Points on a hilly landscape, in no order, each with its height.
A ball rolls from a point to the lowest of its 5 nearest points, and stops where none of them is lower. Distance is the straight distance between rows; heights are no part of it.
Tiv height 4.41: 87; 113; 87; 113; 106; 118; 84; 102; 85; 101; 97; 100; 70; 109; 84; 113; 97; 97; 109; 117; 88; 84; 90; 98; 102; 88; 108; 103; 114; 85
dun height 6.69: 118; 98; 98; 106; 100; 87; 104; 108; 106; 99; 103; 106; 94; 105; 90; 102; 87; 100; 103; 93; 71; 68; 81; 107; 112; 108; 103; 111; 100; 94
bos height 6.94: 103; 101; 87; 136; 102; 100; 90; 94; 107; 97; 84; 130; 104; 100; 93; 120; 77; 95; 100; 106; 84; 81; 99; 114; 113; 94; 99; 98; 107; 74
Mir height 7.25: 101; 108; 95; 126; 103; 89; 96; 107; 106; 90; 110; 105; 97; 101; 94; 109; 85; 105; 116; 100; 86; 74; 104; 100; 102; 103; 103; 106; 100; 102
Lur height 5.09: 119; 85; 113; 69; 98; 91; 103; 77; 107; 117; 92; 93; 88; 102; 102; 72; 113; 107; 90; 95; 91; 96; 88; 102; 116; 106; 94; 100; 83; 93
Kilas height 1.79: 97; 126; 77; 117; 85; 115; 119; 127; 92; 76; 103; 83; 93; 111; 100; 133; 100; 82; 121; 99; 135; 123; 94; 103; 63; 98; 129; 115; 128; 100
bof height 4.07: 109; 87; 108; 84; 103; 98; 91; 74; 109; 107; 82; 117; 111; 91; 116; 86; 101; 102; 84; 97; 95; 93; 106; 107; 113; 105; 99; 96; 80; 92
vago height 4.09: 117; 116; 93; 105; 80; 93; 124; 134; 96; 76; 121; 83; 105; 102; 103; 120; 94; 87; 134; 90; 107; 98; 106; 103; 80; 115; 114; 121; 112; 124
lesam height 6.48: 95; 98; 84; 66; 88; 103; 126; 111; 91; 104; 92; 75; 109; 104; 100; 87; 110; 92; 101; 103; 126; 146; 79; 102; 89; 117; 106; 108; 104; 112
nev height 3.68: 103; 101; 89; 94; 85; 104; 114; 116; 98; 86; 101; 104; 133; 86; 122; 113; 102; 85; 104; 87; 127; 133; 121; 101; 86; 106; 102; 106; 109; 127
rekov height 4.14: 113; 112; 79; 84; 83; 103; 128; 127; 91; 97; 97; 81; 94; 111; 91; 108; 101; 88; 115; 98; 101; 111; 77; 103; 84; 118; 122; 120; 116; 97
Nofun height 6.42: 76; 102; 85; 100; 104; 122; 110; 114; 108; 84; 94; 108; 125; 95; 112; 127; 116; 79; 88; 95; 144; 145; 115; 93; 73; 88; 99; 96; 127; 120
Boto height 0.22: 99; 116; 76; 106; 97; 114; 100; 114; 89; 97; 97; 96; 78; 112; 87; 116; 96; 92; 110; 111; 88; 87; 81; 102; 92; 99; 114; 116; 114; 82
Vis height 6.30: 98; 111; 106; 103; 106; 96; 89; 106; 96; 103; 116; 89; 75; 107; 87; 96; 105; 107; 107; 111; 81; 77; 92; 91; 105; 99; 102; 104; 102; 98
belez height 3.59: 132; 97; 89; 84; 73; 91; 128; 108; 98; 91; 91; 108; 134; 93; 122; 97; 95; 84; 111; 69; 105; 110; 97; 115; 93; 122; 111; 117; 102; 104
Zipuz height 3.62: 81; 100; 124; 95; 113; 106; 69; 79; 86; 114; 104; 96; 71; 103; 92; 83; 113; 117; 88; 117; 91; 94; 110; 85; 118; 89; 83; 79; 98; 93
Gitum height 3.61: 99; 86; 96; 60; 85; 93; 125; 101; 95; 101; 106; 71; 130; 91; 122; 80; 116; 94; 102; 89; 128; 146; 96; 105; 89; 105; 95; 107; 88; 127
Kosut height 5.61: 112; 104; 106; 122; 95; 79; 105; 114; 107; 89; 121; 101; 116; 94; 104; 106; 83; 107; 127; 87; 91; 79; 114; 105; 101; 107; 104; 112; 96; 118
gatik height 3.65: 95; 109; 67; 84; 96; 123; 117; 109; 100; 97; 79; 104; 111; 107; 103; 118; 110; 76; 89; 99; 125; 139; 89; 105; 84; 108; 104; 102; 119; 92
gok height 6.56: 107; 96; 126; 144; 107; 66; 98; 103; 115; 89; 131; 91; 94; 107; 65; 91; 76; 119; 106; 100; 69; 48; 97; 105; 103; 88; 87; 90; 95; 107
mada height 6.67: 115; 93; 118; 84; 102; 85; 105; 100; 108; 111; 120; 88; 84; 106; 90; 79; 114; 115; 103; 95; 72; 79; 86; 97; 103; 100; 95; 109; 93; 104
kete height 6.66: 84; 100; 108; 151; 114; 102; 72; 90; 101; 95; 97; 113; 99; 96; 83; 112; 73; 107; 102; 116; 89; 76; 114; 96; 114; 81; 88; 85; 95; 91
bano height 3.53: 88; 94; 128; 114; 108; 94; 81; 90; 101; 109; 112; 96; 81; 98; 88; 83; 100; 123; 94; 110; 82; 77; 109; 92; 117; 96; 85; 84; 93; 93
nabif height 4.86: 89; 113; 76; 90; 101; 117; 108; 117; 93; 100; 95; 90; 92; 106; 97; 114; 107; 90; 103; 108; 119; 125; 91; 96; 84; 104; 112; 104; 114; 93
pumig height 4.65: 101; 110; 76; 98; 99; 112; 106; 109; 95; 100; 89; 104; 94; 106; 102; 115; 97; 87; 106; 106; 101; 105; 93; 103; 97; 110; 111; 111; 110; 89
pigop height 5.11: 120; 115; 75; 108; 71; 111; 121; 124; 93; 75; 99; 107; 125; 101; 112; 130; 91; 76; 112; 80; 122; 124; 107; 116; 80; 117; 118; 118; 127; 107
Mip height 2.97: 96; 94; 124; 126; 110; 89; 88; 89; 107; 103; 108; 108; 108; 89; 102; 93; 86; 114; 98; 102; 90; 80; 119; 97; 113; 97; 94; 85; 83; 105
burik height 5.73: 71; 99; 78; 79; 100; 126; 115; 107; 106; 92; 83; 105; 120; 101; 106; 113; 121; 84; 81; 98; 147; 158; 96; 100; 81; 92; 97; 97; 122; 116
nobap height 6.15: 75; 102; 95; 98; 116; 115; 99; 101; 108; 96; 94; 110; 120; 91; 115; 111; 114; 93; 85; 103; 125; 127; 127; 92; 86; 88; 93; 88; 104; 121
dudu height 3.39: 120; 85; 130; 95; 104; 88; 88; 66; 112; 108; 91; 113; 97; 92; 104; 75; 93; 112; 83; 92; 85; 80; 91; 107; 122; 100; 91; 86; 74; 89
Kune height 7.24: 88; 106; 73; 70; 102; 117; 104; 100; 84; 116; 78; 91; 88; 115; 91; 97; 114; 89; 89; 115; 111; 130; 82; 100; 99; 100; 104; 95; 113; 88
didud height 6.07: 80; 97; 109; 95; 115; 108; 89; 86; 105; 104; 92; 110; 115; 87; 115; 99; 110; 104; 82; 105; 114; 112; 129; 91; 99; 90; 90; 84; 92; 105
momi height 6.39: 81; 109; 81; 88; 111; 122; 97; 100; 87; 110; 88; 98; 82; 111; 93; 113; 108; 91; 92; 118; 111; 121; 93; 93; 98; 92; 106; 96; 115; 90
lufun height 4.94: 121; 86; 116; 85; 99; 83; 102; 91; 109; 109; 103; 96; 96; 100; 102; 79; 103; 111; 98; 89; 79; 80; 87; 104; 106; 106; 99; 104; 79; 99
Tozi height 4.06: 110; 87; 123; 84; 102; 88; 100; 82; 107; 114; 111; 89; 103; 90; 110; 75; 109; 118; 97; 95; 94; 94; 104; 90; 103; 104; 93; 93; 78; 105
Namup height 6.61: 86; 100; 84; 71; 108; 119; 89; 85; 91; 114; 77; 99; 88; 112; 95; 92; 118; 92; 81; 114; 108; 124; 100; 94; 109; 98; 95; 91; 107; 90
Nar height 6.45: 106; 114; 92; 98; 97; 97; 113; 121; 97; 94; 116; 83; 90; 106; 98; 104; 102; 96; 123; 106; 98; 94; 88; 93; 87; 107; 117; 118; 105; 106
bedug height 6.40: 85; 109; 87; 94; 104; 108; 104; 112; 93; 102; 105; 87; 95; 102; 103; 106; 106; 93; 106; 110; 117; 116; 107; 92; 86; 100; 108; 100; 109; 108
kap height 6.84: 80; 104; 110; 136; 116; 108; 74; 90; 107; 100; 97; 123; 104; 93; 98; 110; 85; 107; 93; 110; 100; 89; 123; 96; 112; 86; 88; 83; 92; 94
Kul height 0.15: 126; 96; 94; 97; 86; 85; 114; 107; 104; 97; 97; 112; 124; 91; 119; 101; 88; 93; 106; 78; 94; 94; 102; 114; 102; 119; 110; 119; 94; 104
dos height 4.38: 98; 95; 82; 65; 100; 110; 107; 84; 105; 107; 79; 100; 116; 99; 110; 90; 114; 89; 86; 102; 119; 129; 99; 103; 99; 105; 98; 98; 93; 100
zeka height 7.26: 103; 108; 95; 121; 101; 97; 87; 108; 97; 94; 105; 105; 74; 111; 80; 108; 85; 104; 106; 113; 67; 62; 83; 103; 113; 97; 104; 107; 108; 86
bol height 7.05: 100; 99; 90; 116; 103; 112; 80; 93; 97; 103; 80; 120; 81; 106; 89; 115; 87; 95; 100; 112; 80; 82; 89; 107; 115; 92; 96; 100; 104; 76
bazod height 4.54: 121; 86; 135; 96; 98; 72; 95; 86; 110; 107; 120; 95; 66; 112; 73; 74; 104; 120; 88; 89; 60; 67; 74; 106; 122; 88; 84; 94; 87; 95
gesu height 4.16: 96; 91; 112; 97; 102; 103; 72; 82; 94; 115; 86; 109; 74; 104; 91; 91; 97; 106; 88; 114; 74; 86; 96; 98; 128; 94; 88; 89; 94; 81
kuva height 5.50: 99; 93; 121; 86; 105; 97; 78; 85; 90; 116; 106; 88; 68; 107; 87; 77; 113; 119; 92; 111; 77; 82; 93; 92; 120; 94; 87; 88; 98; 89
soga height 8.34: 119; 105; 100; 93; 98; 81; 116; 123; 105; 98; 117; 87; 84; 115; 87; 97; 101; 97; 117; 91; 70; 72; 73; 103; 98; 109; 102; 120; 101; 102
les height 6.46: 70; 109; 78; 76; 103; 118; 112; 110; 87; 102; 93; 78; 105; 111; 98; 98; 116; 93; 95; 110; 146; 154; 84; 91; 85; 97; 106; 93; 119; 112
zal height 4.80: 77; 104; 73; 80; 103; 124; 108; 105; 100; 102; 78; 106; 107; 107; 101; 112; 116; 80; 83; 106; 127; 144; 91; 98; 87; 97; 104; 92; 116; 96
melak height 6.34: 105; 116; 68; 117; 92; 125; 107; 120; 107; 82; 82; 127; 120; 105; 110; 139; 99; 77; 100; 84; 121; 118; 108; 109; 79; 99; 106; 110; 128; 84
dulo height 6.92: 80; 104; 89; 106; 113; 115; 87; 96; 104; 100; 87; 120; 108; 94; 107; 116; 107; 93; 87; 102; 109; 111; 118; 96; 98; 92; 95; 93; 104; 96
nugor height 3.96: 104; 79; 126; 103; 103; 94; 73; 67; 103; 107; 76; 121; 91; 96; 94; 85; 91; 108; 75; 105; 80; 81; 99; 110; 133; 91; 88; 78; 82; 77
mos height 6.24: 94; 108; 95; 127; 104; 96; 93; 105; 108; 89; 106; 109; 112; 95; 109; 117; 86; 99; 111; 100; 106; 92; 122; 98; 97; 100; 103; 103; 98; 111
Mis height 4.02: 111; 94; 94; 79; 87; 95; 124; 109; 98; 98; 102; 93; 126; 89; 119; 97; 103; 87; 108; 86; 117; 120; 107; 104; 89; 117; 105; 110; 96; 117
Befun height 8.52: 96; 103; 102; 152; 104; 91; 87; 98; 111; 81; 108; 112; 113; 98; 87; 117; 66; 108; 114; 101; 93; 72; 119; 107; 107; 91; 99; 97; 100; 99
pezam height 4.36: 108; 104; 80; 88; 91; 102; 115; 105; 100; 96; 84; 114; 122; 93; 116; 107; 101; 82; 100; 90; 109; 114; 104; 110; 91; 114; 106; 109; 104; 104
zof height 6.49: 103; 97; 107; 74; 103; 96; 99; 97; 95; 113; 108; 84; 83; 107; 96; 81; 114; 110; 101; 107; 95; 101; 93; 93; 104; 109; 100; 105; 94; 102
Rira height 1.07: 107; 88; 114; 110; 100; 84; 87; 88; 103; 105; 102; 103; 77; 101; 82; 85; 93; 113; 95; 100; 67; 69; 86; 103; 121; 100; 89; 92; 92; 89
Duv height 4.08: 108; 88; 142; 113; 103; 75; 91; 91; 110; 105; 129; 95; 80; 104; 81; 75; 103; 128; 92; 95; 68; 65; 90; 98; 115; 91; 80; 90; 87; 98
mas height 5.51: 94; 97; 83; 80; 88; 109; 126; 112; 97; 93; 95; 92; 124; 95; 116; 101; 110; 86; 99; 97; 134; 149; 102; 105; 81; 108; 103; 107; 108; 120
dil height 6.25: 88; 94; 87; 78; 94; 114; 122; 106; 103; 91; 86; 110; 134; 89; 118; 107; 114; 79; 84; 85; 138; 148; 109; 103; 79; 97; 95; 101; 111; 123
Ros height 5.06: 98; 98; 93; 82; 104; 110; 88; 88; 89; 114; 84; 101; 77; 111; 92; 98; 108; 101; 92; 109; 87; 99; 89; 98; 115; 102; 101; 98; 100; 82
kelip height 6.80: 101; 112; 71; 99; 89; 125; 117; 122; 104; 80; 87; 111; 118; 104; 106; 132; 104; 73; 98; 86; 136; 143; 103; 106; 69; 99; 106; 105; 133; 99
gana height 4.39: 106; 91; 117; 131; 103; 77; 92; 96; 106; 98; 110; 106; 85; 106; 71; 92; 80; 114; 97; 100; 63; 55; 89; 109; 116; 91; 87; 90; 97; 91
Tesi height 3.25: 95; 92; 113; 86; 101; 92; 103; 96; 104; 105; 109; 94; 123; 82; 127; 90; 113; 107; 103; 92; 117; 117; 122; 92; 95; 103; 94; 99; 82; 119
Babor height 0.76: 115; 92; 112; 117; 98; 76; 94; 99; 106; 99; 111; 106; 74; 114; 64; 95; 89; 109; 98; 100; 53; 52; 69; 108; 120; 92; 91; 100; 100; 86
ded height 7.17: 87; 106; 78; 100; 106; 122; 103; 107; 109; 92; 81; 124; 118; 96; 116; 123; 108; 81; 87; 96; 114; 123; 113; 101; 87; 95; 96; 101; 117; 97
fub height 3.91: 86; 91; 119; 121; 111; 98; 71; 84; 95; 105; 93; 110; 89; 96; 87; 92; 90; 115; 87; 110; 84; 78; 107; 99; 123; 89; 84; 80; 90; 85
palu height 5.69: 85; 102; 121; 127; 110; 96; 71; 94; 91; 99; 119; 93; 69; 105; 78; 94; 93; 115; 105; 119; 82; 69; 101; 88; 111; 82; 88; 87; 102; 96
ludim height 5.74: 96; 95; 109; 100; 109; 98; 92; 90; 101; 105; 103; 105; 108; 88; 109; 96; 101; 105; 95; 102; 101; 98; 116; 95; 102; 106; 97; 99; 87; 102
Sig height 5.32: 77; 102; 103; 83; 113; 116; 71; 82; 82; 114; 97; 100; 79; 108; 98; 95; 114; 107; 83; 119; 106; 110; 115; 85; 110; 84; 88; 81; 102; 94
bot height 6.87: 87; 108; 100; 108; 109; 102; 92; 110; 98; 94; 115; 89; 96; 101; 103; 105; 100; 104; 112; 109; 101; 95; 111; 87; 94; 96; 106; 102; 98; 112
Fadas height 7.69: 107; 88; 104; 57; 94; 98; 106; 83; 95; 119; 99; 72; 92; 110; 97; 68; 126; 106; 94; 109; 105; 119; 85; 94; 106; 107; 99; 104; 93; 102
rosov height 3.48: 118; 83; 128; 100; 102; 82; 101; 82; 112; 106; 104; 103; 117; 86; 115; 78; 93; 118; 102; 82; 95; 84; 106; 105; 108; 104; 94; 97; 72; 104
nupo height 4.30: 89; 115; 85; 106; 104; 112; 99; 115; 91; 97; 109; 88; 82; 107; 96; 113; 100; 94; 114; 112; 108; 98; 95; 92; 83; 91; 118; 111; 114; 100
vef height 6.85: 77; 108; 109; 127; 116; 108; 68; 96; 94; 103; 106; 104; 77; 100; 90; 105; 92; 108; 101; 119; 93; 79; 114; 89; 112; 78; 93; 87; 101; 90
sepok height 3.74: 93; 117; 64; 99; 101; 127; 110; 114; 100; 96; 76; 107; 98; 105; 102; 127; 105; 80; 92; 101; 120; 128; 85; 106; 82; 96; 110; 103; 124; 78
gel height 5.89: 79; 103; 86; 80; 110; 117; 95; 93; 98; 109; 84; 99; 100; 102; 104; 103; 118; 91; 84; 111; 118; 128; 107; 94; 97; 97; 97; 91; 104; 103
vit height 5.22: 109; 93; 99; 68; 94; 94; 124; 112; 92; 108; 116; 71; 103; 99; 102; 84; 115; 107; 117; 99; 107; 117; 89; 94; 85; 111; 105; 112; 96; 116
sep height 0.20: 112; 86; 126; 123; 106; 81; 92; 84; 113; 105; 107; 109; 99; 96; 88; 83; 84; 122; 94; 98; 79; 67; 96; 110; 117; 101; 93; 90; 81; 93
Moru height 6.33: 93; 116; 83; 111; 92; 113; 115; 125; 100; 82; 104; 96; 114; 96; 115; 133; 104; 80; 108; 93; 143; 133; 119; 96; 76; 99; 116; 106; 123; 118
gefa height 4.75: 86; 100; 103; 81; 112; 106; 88; 91; 84; 114; 108; 86; 81; 101; 98; 84; 118; 108; 96; 118; 106; 110; 110; 80; 102; 94; 95; 90; 102; 103
vafan height 4.57: 103; 108; 81; 75; 83; 105; 130; 129; 87; 99; 101; 68; 101; 108; 97; 96; 105; 91; 115; 100; 114; 129; 76; 99; 84; 115; 117; 117; 112; 111
nubik height 6.47: 85; 112; 87; 89; 94; 107; 120; 125; 85; 92; 113; 66; 103; 101; 101; 104; 108; 92; 115; 108; 131; 136; 91; 90; 76; 103; 115; 106; 117; 124
Vos height 2.13: 109; 81; 128; 129; 107; 80; 89; 79; 110; 100; 91; 119; 110; 94; 88; 86; 71; 115; 89; 97; 78; 65; 102; 116; 119; 100; 96; 83; 82; 90
Zedek height 4.74: 107; 98; 101; 86; 97; 95; 107; 106; 100; 101; 106; 94; 110; 89; 113; 96; 99; 99; 105; 97; 99; 105; 107; 100; 96; 115; 104; 110; 90; 110
kiku height 8.47: 91; 106; 92; 140; 107; 99; 82; 100; 102; 94; 104; 112; 97; 98; 89; 114; 77; 105; 109; 110; 87; 75; 106; 100; 111; 91; 98; 97; 101; 94
Pom height 3.11: 119; 94; 113; 102; 92; 81; 106; 95; 110; 101; 103; 110; 118; 89; 114; 90; 90; 105; 104; 83; 91; 85; 103; 110; 107; 110; 105; 108; 83; 107
kib height 2.72: 100; 123; 68; 107; 92; 124; 115; 123; 92; 87; 93; 96; 90; 115; 96; 129; 97; 80; 109; 102; 119; 120; 88; 105; 73; 103; 124; 113; 125; 82
gom height 9.03: 85; 114; 94; 145; 109; 106; 76; 102; 96; 88; 106; 105; 77; 109; 82; 117; 81; 101; 117; 119; 91; 69; 101; 98; 103; 74; 105; 97; 108; 91
dazis height 4.60: 93; 96; 104; 83; 106; 99; 96; 87; 99; 116; 100; 92; 102; 99; 109; 87; 114; 107; 92; 106; 107; 111; 109; 92; 104; 104; 96; 96; 89; 106
Bubok height 3.60: 113; 89; 120; 142; 101; 74; 96; 92; 114; 95; 109; 116; 122; 94; 91; 93; 70; 116; 106; 88; 82; 60; 107; 114; 110; 105; 100; 90; 86; 102
Sal height 6.22: 99; 95; 98; 112; 106; 109; 84; 75; 104; 104; 70; 138; 108; 96; 104; 111; 88; 97; 81; 100; 78; 88; 101; 114; 121; 97; 89; 88; 94; 75
nufur height 4.28: 112; 92; 107; 81; 96; 94; 110; 91; 106; 101; 92; 109; 122; 84; 126; 91; 104; 98; 92; 86; 110; 108; 113; 103; 97; 110; 98; 103; 81; 108
Tad height 3.44: 87; 94; 117; 83; 105; 98; 91; 89; 95; 113; 118; 80; 97; 90; 108; 76; 120; 118; 98; 109; 108; 109; 117; 82; 101; 97; 92; 96; 87; 110
mar height 3.93: 97; 93; 112; 138; 106; 95; 85; 84; 107; 98; 89; 126; 108; 93; 93; 104; 73; 107; 88; 103; 82; 73; 106; 112; 118; 94; 91; 83; 88; 90
nadu height 2.70: 121; 82; 129; 108; 103; 72; 104; 87; 116; 104; 112; 106; 92; 99; 82; 76; 93; 121; 94; 85; 65; 62; 83; 109; 116; 95; 91; 92; 78; 94
Zep height 4.01: 124; 85; 110; 128; 99; 77; 98; 90; 114; 100; 95; 119; 103; 98; 83; 92; 72; 110; 94; 88; 65; 55; 83; 118; 117; 103; 104; 96; 91; 83
rogip height 4.85: 124; 90; 97; 117; 95; 82; 108; 98; 110; 97; 95; 120; 110; 98; 101; 97; 78; 102; 103; 82; 77; 68; 95; 117; 112; 112; 106; 111; 91; 96
Bek height 8.25: 102; 106; 74; 117; 99; 118; 95; 98; 103; 96; 75; 131; 108; 102; 105; 129; 91; 83; 97; 99; 93; 99; 99; 108; 104; 96; 100; 103; 112; 72
seza height 6.75: 108; 102; 94; 69; 93; 97; 122; 115; 89; 109; 105; 69; 94; 109; 96; 90; 113; 96; 110; 103; 101; 109; 79; 96; 88; 113; 107; 112; 104; 106
lak height 4.62: 99; 105; 101; 104; 105; 97; 102; 103; 106; 99; 106; 98; 118; 90; 122; 108; 101; 100; 104; 96; 112; 106; 123; 92; 96; 104; 98; 103; 92; 116
sipir height 3.15: 78; 121; 74; 102; 99; 121; 108; 119; 88; 92; 101; 88; 84; 111; 98; 126; 106; 84; 109; 108; 133; 123; 88; 93; 69; 91; 126; 100; 126; 95
gevo height 3.73: 101; 90; 98; 71; 91; 96; 114; 100; 96; 107; 106; 81; 119; 91; 114; 83; 114; 95; 101; 97; 119; 125; 105; 96; 93; 109; 96; 104; 90; 119
Vobeb height 5.91: 94; 95; 108; 118; 105; 99; 72; 92; 92; 105; 102; 102; 70; 106; 78; 96; 89; 108; 100; 116; 70; 70; 86; 98; 119; 89; 91; 96; 104; 85
tageb height 7.06: 111; 107; 113; 102; 106; 76; 107; 118; 109; 99; 135; 85; 86; 110; 88; 93; 104; 108; 118; 92; 72; 69; 84; 98; 97; 99; 93; 111; 96; 111
serov height 5.27: 87; 103; 97; 99; 108; 118; 72; 92; 88; 108; 92; 106; 67; 108; 91; 101; 104; 102; 93; 120; 83; 90; 93; 93; 120; 87; 93; 90; 109; 79
fuboz height 4.79: 117; 104; 92; 108; 95; 87; 107; 113; 103; 97; 104; 106; 107; 98; 101; 107; 90; 101; 111; 89; 85; 81; 98; 104; 100; 113; 109; 115; 98; 101
kodag height 7.59: 89; 119; 80; 135; 105; 113; 86; 109; 102; 81; 99; 112; 91; 105; 98; 134; 86; 93; 113; 109; 104; 89; 110; 103; 89; 81; 111; 108; 113; 86
Gonit height 5.33: 94; 92; 96; 76; 106; 111; 97; 80; 105; 106; 79; 110; 116; 93; 114; 93; 114; 93; 81; 101; 111; 122; 109; 99; 101; 99; 93; 90; 92; 98
goko height 0.37: 87; 96; 109; 88; 106; 110; 71; 76; 91; 113; 75; 115; 75; 108; 97; 93; 110; 102; 81; 115; 89; 102; 104; 100; 125; 85; 85; 87; 96; 79
maval height 3.92: 111; 115; 77; 96; 85; 105; 125; 129; 91; 87; 102; 93; 111; 102; 104; 119; 93; 80; 115; 91; 121; 120; 99; 104; 79; 111; 119; 115; 117; 106
liruf height 6.14: 106; 118; 81; 125; 89; 107; 106; 116; 104; 79; 96; 115; 112; 98; 112; 131; 88; 85; 117; 93; 112; 104; 114; 108; 85; 103; 111; 116; 115; 99
Dafat height 6.62: 89; 107; 79; 95; 97; 116; 119; 122; 100; 83; 96; 100; 119; 96; 108; 123; 106; 79; 98; 95; 139; 146; 105; 98; 72; 97; 104; 102; 120; 118
ses height 2.99: 109; 82; 151; 96; 104; 85; 96; 73; 106; 115; 125; 83; 88; 94; 98; 58; 118; 135; 95; 92; 86; 84; 100; 84; 105; 87; 81; 83; 74; 99
libib height 5.23: 88; 101; 92; 86; 102; 106; 109; 104; 103; 96; 94; 105; 125; 89; 119; 104; 112; 91; 91; 97; 123; 127; 117; 93; 90; 103; 98; 101; 103; 118
Rezu height 5.99: 96; 97; 101; 105; 109; 105; 90; 88; 101; 103; 89; 116; 97; 99; 103; 104; 96; 100; 90; 104; 90; 89; 108; 106; 114; 103; 99; 96; 95; 89
zusem height 4.93: 101; 109; 93; 105; 103; 106; 94; 108; 92; 106; 103; 97; 81; 109; 88; 107; 96; 103; 107; 110; 82; 81; 88; 98; 104; 103; 106; 109; 106; 92
vob height 4.69: 107; 102; 97; 77; 80; 96; 133; 130; 91; 95; 123; 69; 107; 98; 104; 97; 110; 94; 125; 93; 118; 126; 94; 95; 78; 110; 110; 113; 108; 127
fedap height 4.58: 125; 83; 122; 70; 100; 93; 95; 61; 112; 113; 82; 102; 115; 91; 119; 69; 109; 104; 86; 87; 103; 96; 95; 102; 114; 101; 95; 89; 68; 100
modut height 7.72: 98; 109; 100; 97; 100; 92; 107; 121; 97; 98; 125; 81; 97; 102; 103; 105; 105; 104; 123; 104; 102; 98; 104; 89; 89; 104; 106; 110; 101; 120
gofov height 1.64: 107; 113; 89; 89; 83; 98; 131; 134; 89; 87; 114; 71; 99; 106; 98; 111; 102; 86; 123; 97; 110; 115; 87; 99; 73; 115; 120; 116; 115; 115
Gedez height 6.63: 89; 122; 80; 125; 101; 117; 98; 116; 101; 84; 102; 102; 92; 104; 104; 137; 95; 84; 113; 106; 120; 106; 112; 97; 81; 87; 119; 111; 121; 95
Fav height 5.05: 106; 95; 128; 108; 107; 78; 101; 102; 109; 102; 129; 86; 98; 102; 93; 83; 100; 119; 110; 95; 83; 76; 107; 94; 102; 100; 90; 100; 86; 112
fubun height 5.75: 107; 118; 80; 125; 84; 115; 107; 126; 105; 66; 107; 108; 115; 105; 111; 145; 95; 79; 115; 87; 132; 120; 121; 102; 74; 97; 114; 115; 125; 107
tapu height 7.14: 115; 91; 94; 66; 89; 99; 117; 96; 100; 108; 89; 89; 103; 100; 109; 84; 110; 95; 100; 93; 98; 114; 89; 106; 99; 117; 107; 112; 93; 101
tazek height 3.12: 84; 92; 111; 94; 112; 108; 70; 73; 105; 110; 78; 122; 94; 95; 106; 95; 105; 98; 77; 108; 91; 103; 112; 99; 120; 93; 85; 81; 90; 84
kazu height 5.72: 92; 105; 78; 78; 94; 110; 121; 111; 91; 104; 93; 81; 101; 105; 98; 103; 108; 93; 99; 107; 122; 133; 87; 99; 87; 111; 107; 105; 111; 104
vami height 5.44: 106; 92; 108; 100; 98; 97; 81; 92; 90; 106; 95; 103; 65; 113; 76; 95; 96; 105; 95; 112; 67; 74; 75; 102; 123; 95; 94; 99; 104; 80
birap height 6.41: 78; 110; 94; 100; 114; 112; 86; 102; 85; 106; 108; 88; 80; 107; 97; 101; 110; 102; 106; 120; 108; 105; 110; 86; 98; 88; 108; 96; 109; 104
luv height 3.84: 123; 103; 93; 105; 81; 90; 117; 121; 101; 87; 109; 100; 112; 99; 109; 113; 89; 94; 122; 81; 93; 92; 99; 111; 94; 121; 113; 123; 106; 110
Rovi height 5.93: 117; 111; 79; 107; 84; 104; 117; 112; 100; 89; 89; 123; 122; 97; 114; 121; 93; 82; 104; 84; 105; 112; 104; 115; 91; 117; 111; 116; 114; 91
bapu height 3.00: 116; 82; 160; 116; 107; 81; 99; 67; 109; 113; 116; 95; 107; 88; 102; 61; 101; 133; 90; 82; 93; 79; 106; 92; 112; 93; 81; 76; 66; 103
ridi height 5.97: 99; 105; 109; 129; 102; 85; 88; 106; 104; 92; 120; 100; 82; 109; 75; 102; 86; 110; 111; 109; 69; 58; 88; 103; 106; 91; 97; 100; 98; 99
seso height 1.66: 90; 92; 136; 108; 116; 97; 71; 76; 95; 112; 104; 104; 90; 91; 98; 78; 100; 124; 82; 110; 91; 87; 119; 86; 122; 93; 85; 76; 84; 97
bur height 6.64: 122; 96; 79; 70; 74; 97; 135; 119; 94; 100; 94; 80; 116; 97; 106; 96; 101; 81; 107; 86; 111; 125; 81; 110; 89; 127; 110; 120; 103; 111
ruto height 1.04: 98; 102; 122; 121; 111; 91; 84; 102; 104; 100; 123; 96; 88; 101; 85; 93; 93; 118; 110; 109; 82; 69; 104; 92; 110; 95; 92; 94; 96; 104
Pusas height 5.95: 98; 101; 87; 85; 100; 112; 100; 89; 103; 104; 74; 117; 109; 100; 109; 106; 107; 89; 83; 97; 103; 114; 99; 104; 105; 106; 100; 100; 99; 88
ramar height 0.89: 105; 103; 75; 77; 91; 112; 122; 101; 104; 94; 75; 114; 124; 97; 112; 108; 106; 81; 88; 90; 122; 137; 96; 111; 90; 109; 98; 107; 112; 99
nuve height 2.59: 101; 87; 152; 106; 107; 88; 83; 73; 103; 110; 117; 93; 82; 97; 89; 64; 110; 137; 85; 102; 86; 79; 106; 89; 116; 92; 79; 77; 79; 95
Rodof height 4.50: 119; 94; 113; 127; 90; 71; 110; 102; 114; 95; 113; 112; 125; 94; 101; 96; 76; 109; 116; 78; 84; 68; 105; 112; 104; 110; 104; 105; 94; 108
nolo height 0.90: 99; 91; 110; 82; 102; 88; 109; 105; 97; 107; 122; 80; 108; 93; 113; 81; 111; 111; 110; 99; 107; 108; 108; 92; 92; 103; 97; 106; 86; 121
Pid height 1.13: 102; 87; 99; 73; 87; 94; 119; 104; 98; 98; 101; 96; 138; 78; 131; 93; 112; 87; 98; 85; 128; 132; 114; 102; 87; 102; 98; 102; 89; 128
Kerin height 5.12: 80; 101; 104; 109; 115; 108; 75; 87; 96; 106; 90; 114; 93; 97; 99; 107; 99; 101; 87; 109; 98; 96; 111; 94; 114; 89; 88; 87; 97; 91
fovo height 3.10: 119; 77; 149; 106; 108; 83; 95; 63; 111; 110; 104; 103; 104; 84; 105; 65; 97; 129; 86; 84; 97; 77; 103; 97; 116; 94; 86; 77; 63; 96
dise height 5.85: 117; 82; 135; 67; 99; 92; 86; 63; 104; 118; 97; 89; 73; 107; 96; 64; 118; 120; 82; 100; 83; 90; 88; 98; 125; 93; 88; 92; 83; 84
pil height 6.44: 113; 98; 109; 95; 91; 88; 116; 117; 101; 94; 121; 85; 122; 90; 121; 98; 98; 100; 122; 87; 108; 106; 119; 98; 89; 109; 98; 112; 87; 128
nebu height 4.61: 104; 91; 103; 121; 103; 92; 86; 85; 104; 103; 88; 120; 98; 96; 95; 101; 79; 108; 91; 102; 70; 75; 96; 114; 121; 100; 91; 95; 95; 83
tol height 5.92: 64; 109; 81; 85; 116; 119; 100; 106; 89; 104; 93; 86; 99; 107; 99; 109; 119; 94; 91; 114; 140; 143; 98; 87; 83; 87; 105; 91; 119; 110

Call two points neighbours if one is among the 5 nearest of the other. Go from one point of each pair to the other, from neighbour to neighbour, staying as low as possible. Name the highest point that can't be avoided.
Babor and Kilas | vago
seso and Pid | Mis
gofov and ramar | maval
ruto and sep | Mip
Kul and sep | rosov
Boto and seso | nupo
Kilas and ramar | sepok
sep and Babor | Rira

For each start below, name the point where the ball stops.
melak | gofov
Nofun | ramar
kiku | sep
